Each scene shows the same named points in several views. A view is turned or mirrored, and shifted as a whole, has a little noise and may leave points out.

Scene 1
View 1
z6: [-35  -1   5  31  -8 -10   4 -22 -22 -10  15  14   0]
z811: [ -9 -21  17   6  -1  -6   1 -23 -12  25  15   4   8]
z398: [-22 -33   7  14  19  -3  -2 -14 -32  51   2  16  25]
z928: [ -9  -9  20   3 -12  -3   4 -23 -12   2  17   3  -2]
z399: [ 14   6  26 -32 -14  23  16 -13  -5  -2   4   3  -8]
z62: [-15  14  11  -3 -16  18  14  -9 -19 -20   4  14 -11]
z144: [  1  -8  15 -14   0  20  11  -9 -21  21  -3  10   5]
z255: [-15   4  16   2 -13   6  11 -16 -15 -11   9   8  -7]
z502: [-31   1   1  12   0  10  10  -6 -31   3  -1  24   5]
z960: [ 18  13  32 -34 -25  20  19 -14   2 -22  10  -2 -23]
z124: [ -3 -25  19  -4   6  -1   2 -19 -16  34  10   6  12]
z261: [ 31 -17  35 -36  -8  12   8 -19  -2  28   9  -6   0]
View 2
z62: [-15  -1 -29  10   5  25   4 -29  15   7 -15  -2 -11]
z144: [ -7   2 -10 -16  29   6 -12 -10  21   8  -8  17 -15]
z399: [-20   5 -23 -10  40  21 -14 -33   5   4 -30  11 -12]
z502: [ -2  -3 -14   6  -7  12   8  -4  27  10   9   6 -13]
z6: [  2  -2  -3  21 -18   4  21  -3   0   9   0  -8  -7]
z398: [ 13   1  22 -22  18 -21  -7  26  35  14  21  29 -15]
z960: [-28   8 -32   0  37  26 -12 -45  -8   1 -45   2 -10]
z124: [  4   6  14 -14  25 -13  -7   6   6   8  -8  17 -10]
z811: [  2   3  12  -6  16 -11  -1   4  -3   7  -8  10  -8]
z261: [-11  10   2 -28  60  -2 -24 -17  -6   5 -35  21 -10]
z928: [ -4   5  -1   5  13   2   5 -13  -8   6 -18   0  -6]
View 3
z502: [ -6  -3 -14  -7  -6  -7   6 -23 -20   0   0  11  12]
z144: [ -8 -24  10   4 -17 -17   2  -7   9 -12  17   3  24]
z255: [ -7 -18  -8 -24   0  -5 -10  -1  -1   7  18   9  12]
z124: [ -9 -22  27  11  -1 -11  -6 -18  20 -10   5  13  11]
z960: [-11 -41  -3 -42 -13 -14 -17  29  16   5  48  -2  28]
z811: [ -7 -22  34   9  12  -6 -14 -21  27  -2   1  19   4]
z398: [ -7  -7  26  33   2 -10   6 -44   8 -15 -17  18   5]
z928: [ -7 -19   8 -17   8  -3 -15  -6  13   6  12  15   7]
z399: [-13 -36   3 -22 -16 -18  -8  14  16  -3  37  -1  29]
z6: [ -3  -2 -10 -20  17   3 -10 -21 -16  15  -2  21  -4]
z62: [ -7 -15 -18 -32  -8  -8  -4   2 -14   7  22   6  18]
View 4
z502: [  0   3   5 -12  -9  -6  -3 -18  27  -6  -4   8  -4]
z928: [-12  -6   4  -9 -10  18  -9  -2  -6 -13  11   7   2]
z62: [  4  -4   5 -24 -16  22  -1  -7  -1 -17   3  -4  -6]
z398: [-32  -1   8  32   5 -33 -13 -24  33   3  12  25   1]
z261: [-52 -38   7  33  -3  26 -10 -14 -37 -11  40   7  -1]
z255: [ -7  -3   2 -17 -12  17  -7  -1  -3 -12   8   4   0]
z960: [ -9 -26   6 -16 -18  52   3  -6 -38 -23  26 -10  -8]
z811: [-32  -7   3  15   0  -4 -16  -6   2  -4  13  20   8]
z399: [-14 -27   8  -2 -14  35   4 -16 -22 -18  26  -7 -11]
z6: [ -5  13  -1 -22  -6  -3 -18   7  18  -7  -8  21  14]
View 5
z928: [  3  -4 -17  -2  -2  -9  -5  12  -2  -4   9  -3   2]
z398: [-21 -15  -1  17 -50  16  11  31 -23  11  22  18   2]
z960: [ 10   3   1 -37  29  -4 -17 -22  20  -7  10 -24  14]
z502: [  6   5   4   4 -16   9   3  34   8  26  -4  17  15]
z62: [ 17   9   0 -13  12   3  -7  13  21  14  -3   2  17]
z399: [ -9  -5   5 -25   0   6 -11 -17   2  -4  23 -17  10]
z144: [-12  -6  12 -14 -16  16  -3   1   1  12  19  -2  10]
z6: [ 17   4 -19  16  -7 -10   5  39   2  11  -8  17   6]
z124: [-20 -12  -2   2 -28   5   2  10 -15   0  25   1   0]
z255: [12  3 -7 -9  6 -3 -5 11 10  6  2  0 10]
z811: [-10  -9 -12   7 -22  -2   2  16 -13  -4  17   3  -1]
z261: [-24 -17   7 -23 -10   6 -10 -24  -9 -15  37 -24   3]

In a view up to two points have been moved. Name them for each view, in the order of its rows, or write -.
view 1 -> -
view 2 -> z398
view 3 -> z811
view 4 -> z928, z261
view 5 -> z399
